Points on a hilly landscape, in no order, each with its height.
A ball rolls from a point to whichever of its 2 nearest points has the largest drop for the distance, and stops where none of them is lower. Distance is the straight distance between rows; heights are no part of it.
q768 height 5.45: [ 59 126  86  99 137  35 101 162 155 136  87 142 100  98 142 157 154 109
 130 148 152 142 121 133]
q666 height 5.03: [129 161  96 124 129 123 115 114 136 132 131 112 123 134 110 133 131 129
 103 125 148 134 166 150]
q422 height 6.29: [204 137 145 136  95 179 106  98 134 111 120 149 129 138 138 137 115 164
 115 112 128 101 164 126]
q980 height 3.04: [143 147 122 121 100  58  92 147 132 143 123 130 134 115 113 118 151 125
 159 129 138 145 149 110]
q167 height 1.36: [142 156 141 132 101  89 131 144 141 148  93 164 120 124 105 133 105 121
 210 112 140 165 101 108]
q416 height 3.78: [ 90 161 110 142  96 100 139 128 143 148 132 147 104 104 103 152  75 115
 130 107 144 182 146 133]
q772 height 6.10: [ 59 135 108  92 159  56  98 155 125 123  95 126 123 112 142 126 166 153
 123 130 116 108 101 143]
q33 height 6.07: [174 103 152 168 135 193 125  83 119 111 159 126 172 150 134 116 126 143
 130 114  85  84 115 112]
q602 height 2.50: [ 57  92 105  87 193 121 129 157 114 144 141  86 127 139 145 106 157 148
  91 161  98  94 127 138]
q124 height 6.54: [123 121 164 165 133 155 134 136 122 126 125 139 137 130 104 105  80 133
 131  93 152 146 125 119]
q589 height 5.28: [215 111 157 202 125 194 131  92 153 106  82 162 135 174 167 163 100 171
 107 108  99 103 130 122]
q161 height 5.25: [142 112 147 151 171 183 140 122  96 105 166 121 117 139 113  77 130 110
  85 122 126 118 106 121]
q871 height 3.96: [125 147 146 136 184 128 128 130  91 139 112 101 140 112 127  86 130 152
 155 123  95 131 108 112]
q954 height 4.76: [107 140 117 117  69  92 117 133 135 115 108 129  99  92  92 148 132  90
 154 142 175 181 141 135]
q733 height 7.11: [171 121 130 133 112 180 102  96 123 100 145 135 153 136 139 137 116 164
  83 119 110  79 161 131]
q27 height 4.26: [155 105 136 189 103 167 139 113 143 134 121 166 135 144  83 145  76  95
 119  97 165 135 119 146]
q521 height 1.76: [121 156 114 129 130  70 124 153 125 135  79 166 116  86 126 135 112 113
 191 111 149 167 101 113]
q96 height 4.35: [ 80  94 108  74 154 113 120 164 113 126 149 115 154 134 159 130 210 147
 116 139 104 105 144 124]
q814 height 4.49: [ 82 120 110 106 146 102 104 172 117 129 139 129 126 127 137 131 201 125
 127 124 130 129 154 127]
q683 height 5.01: [109 138  99 123  59  50 117 143 133 129 100 139  90  77  99 160 109  74
 177 157 160 179 115 122]
q612 height 6.98: [150 107 174 177 138 175 129 113 116 109 129 151 152 158 108 104  89 132
 116 102 131 124 124 114]
q739 height 3.28: [ 67 134 108 135 117 102 144 142 138 135 140 133 119 120  98 155 119 114
  94 108 155 182 150 140]
q480 height 7.92: [147 118 130 131 140 181 106 128 108 101 157 126 140 137 141 128 127 143
  57 116 129  85 154 131]
q426 height 5.09: [133 135 142 141  76 133 131 114 142 125 102 134 121 107  83 143 106 109
 160 113 180 176 131 139]
q849 height 2.91: [143 125 129 173  33 133 133 117 156 136 121 154 112 126  78 190  50  88
 138 118 158 171 131 126]
q363 height 3.94: [ 94  88 112  88 203 151 135 142  72 120 154  84 108 104 148  94 191 141
 109 173  78  98 103 115]
q869 height 0.93: [139 150 160 141  99 118 164 146 137 161  84 159 128 133 108 147  76 106
 220 107 147 160  96 131]
q157 height 2.93: [108 151 120 139 189  86 119 146 108 151 105 108 131  91 129 104 154 127
 139 117 119 140 102 119]
q893 height 5.46: [117 143 138 133 118 115 123 122 138 140 105 118 125  99 103 112 117 126
 161 112 160 153 130 142]
q999 height 1.34: [140 109 123 115 193 168 133 118  65 124 160 108 126 124 135  82 130 137
 130 163  65 100 118  99]
q385 height 4.70: [137  89 146 132 144 197 132  78  96 110 179 100 152 116 134 113 135 160
  88 145  64  81 143 115]
q977 height 3.70: [165 149 106 113 149 148 114 109 122 144 134 110 140 127 119 113 130 145
 113 121 130 110 151 131]
q853 height 5.66: [ 56 132 100  96 152  22 103 158 148 127  74 154 100 103 162 161 170 135
 103 141 139 127  89 142]
q475 height 7.95: [107 152 111  96  80  72  83 125 151 106 143 106 122 120 133 117 165 144
 154 152 119 105 140 144]
q128 height 2.58: [ 84 117 120 133 141 133 146 137 138 130 154 123 119 142 111 133 152 116
  54 106 158 153 150 152]
q638 height 2.85: [ 95 114 118 113 193 136 144 137  95 125 151  96 116 120 120  79 158 106
  88 140 119 120 107 139]
q198 height 3.39: [ 46  88 106  84 204  81 130 162 126 150  93 101 124 130 165 119 179 140
  92 161 111 107 107 141]
q872 height 7.25: [ 88 157 114  96 135 103  91 134 136 111 141 108 139 115 151 111 160 142
 154 125 113  95 125 135]
q692 height 1.58: [136 128 106  87 173 133 115 129 105 149 145  93 146 106 132 105 148 151
 118 133 100  90 133 116]
q399 height 5.27: [192 133 157 202  64 152 118 100 178  97  93 157 122 158 149 165  80 130
 126 123 155 143 152 134]
q470 height 3.46: [182 138 178 166 140 167 192 110 130 144  99 169 136 172 132 138  66 121
 140 105 139 154 116 122]
q840 height 3.60: [ 65  82  93  66 171 118 137 166 107 137 156  94 162 134 176 134 187 153
 111 162  80  79 129 135]
q547 height 3.93: [ 52  87 109  62 161  72 137 177 145 162  93 122 136 149 197 135 204 135
 103 160 106  95 107 165]
q418 height 4.67: [167 164 127 147  93 131 124  88 147 105 118 141 134 152 120 138  95 128
 135 123 150 153 160 133]
q196 height 7.34: [ 93 131  84  79 127  72 104 127 156 133 145 103 141 133 150 140 205 113
 127 156 118 103 142 148]
q508 height 1.50: [171 162 148 146  64 114 162 149 161 164  96 145 112 156 108 173  70 110
 211 130 162 171 119 120]
q214 height 5.88: [127 128 101 116 134 159 108 114 143 126 176  82 154 132 147 144 164 155
  92 125 117  91 164 132]
q957 height 4.58: [204 123 163 202 116 177 141 100 166 119  83 166 132 165 159 164  77 144
 112 101 141 136 142 123]
q830 height 2.83: [130  89 113  85 191 169 141 126  69 110 185  77 118  98 147  89 150 143
 114 182  63  98  91  94]
q909 height 8.43: [124 145 139 106  75 115  82  98 148 100 139 120 131 130 120 116 147 138
 154 138 125 116 156 130]
q437 height 4.90: [129  97 100 109 168 178 126 122 129 131 191  78 153 135 146 133 156 156
  69 137 103  88 144 111]
q998 height 4.04: [197 118 193 179 138 186 174 101 143 136 109 164 136 182 144 122  80 131
 128 104 121 111 105 126]
q748 height 5.16: [185 146 129 141 132 169 132 118 125 140 130 142 136 142 130 113 105 142
 141 112 136 107 144 134]
q598 height 7.77: [ 83 137 102  77 101  60 125 148 159 120 127 106 122 128 146 134 200 121
 110 148 150 131 133 169]
q279 height 2.22: [190 146 161 137  73 135 157 120 149 133 111 183 120 149 129 132  78 114
 174 109 165 144 131 137]
q77 height 2.05: [160 162 131 126 116  89 113 123 132 149 104 149 133 133 115 114 137 132
 195 121 114 146 129 110]
q237 height 3.71: [119 101  99  84 164 160 136 133 106 134 197  88 158 106 150 120 167 161
  99 141  82  77 127 114]
q991 height 3.91: [ 87 132 117 106 109 103 107 166 134 115 129 127 118 128 118 149 176 108
 116 126 167 154 161 131]
q244 height 3.51: [147 115 148 199  61 158 147 109 143 128 107 173 125 136  96 182  55  96
 131 104 155 161 132 143]
q266 height 2.92: [175 148 160 135 131 143 174 121 125 150 104 177 125 155 125 113  81 117
 175 105 138 139 116 137]
q206 height 5.43: [136 163 105 134  83  93 113 105 152 113 139 124 121 140 110 140 115 126
 111 133 154 157 168 144]
q114 height 4.37: [ 66 103 113  47 117  52 114 163 149 135 107 116 138 131 194 144 217 140
 119 165 105  92 117 159]
q80 height 3.95: [176 150 153 176 118 162 159 101 143 129 100 157 131 156 129 150  76 135
 130 105 153 170 147 125]
q345 height 6.64: [ 77 169 125  95 137  86 100 147 128 111 106 132 115 100 136 115 138 138
 146 120 131 127 121 136]
q762 height 2.17: [112 158 115 136 164  66 110 154 127 154  81 142 113  77 137 127 138 119
 164 113 135 144  99 110]
q344 height 2.34: [151 134 121 141   4 108 146 138 146 147 130 140  90 103  88 183  46  89
 168 145 157 182 120 112]
q142 height 5.38: [177  86 159 163 150 214 140  79  92 100 171 107 158 137 136 113 115 148
 106 147  62  87 105  96]
q303 height 4.77: [213 110 180 189 157 201 167 109 113 123 126 148 128 177 133 107  93 124
 100 116 108 110  84 114]
q409 height 1.95: [151 150 124 126  40 106 146 146 159 160 107 148  97 113  97 169  50 105
 199 131 164 173 108 115]
q837 height 4.40: [105 127 117 116  60  84 105 149 147  97 138 125  99 121 112 139 152 100
 132 158 179 159 168 139]
q267 height 4.07: [108 127 133 118 168 152 127 136  94 124 166 126 125 133 121  90 147 111
  90 124 105  97 127 130]
q526 height 4.89: [156 129 161 153 181 163 154 129  87 138 125 119 130 137 130  69 106 120
 158 128 110 126 103 116]
q779 height 1.70: [ 74 115 114 109 174 126 157 156 113 134 144 107 120 131 118 111 159 104
  70 125 154 140 120 156]
q751 height 4.25: [130 149 132 158 119 132 172 113 131 158 119 147 123 108  99 139  65 104
 138  97 147 182 120 136]
q301 height 6.78: [147 104 145 155 154 171 124 110 104 108 162 131 161 152 127 100 125 160
 118 112  98 114 135 103]
q413 height 3.92: [149  79 136 102 163 209 145  93  84 104 198  84 127  98 133 107 137 165
  96 167  61  96 102  91]
q240 height 6.00: [101 134 136 126 150 135 126 147 119 121 128 122 131 111 106  99 116 125
 125  99 156 132 121 140]
q626 height 5.50: [181 117 174 176 166 202 154 120  96 117 150 125 113 151 131  81 103 121
 114 124 110 114  93 108]
q746 height 6.72: [107 129  95  93 130 117 116 126 151 135 166  97 143 149 138 139 186 125
  89 133 123 103 158 148]
q501 height 8.86: [157 147 119 121  82 147  82  94 154  91 149 114 153 150 138 137 127 141
 158 140 127 101 162 119]
q255 height 5.26: [ 78 138 102 120 115  44 105 141 140 141  86 145  92  74 117 157 143  80
 152 147 154 161 118 129]

Where does a ball stop that starts at each point below?
q475: q991
q27: q869
q196: q692
q301: q999
q526: q869
q124: q991
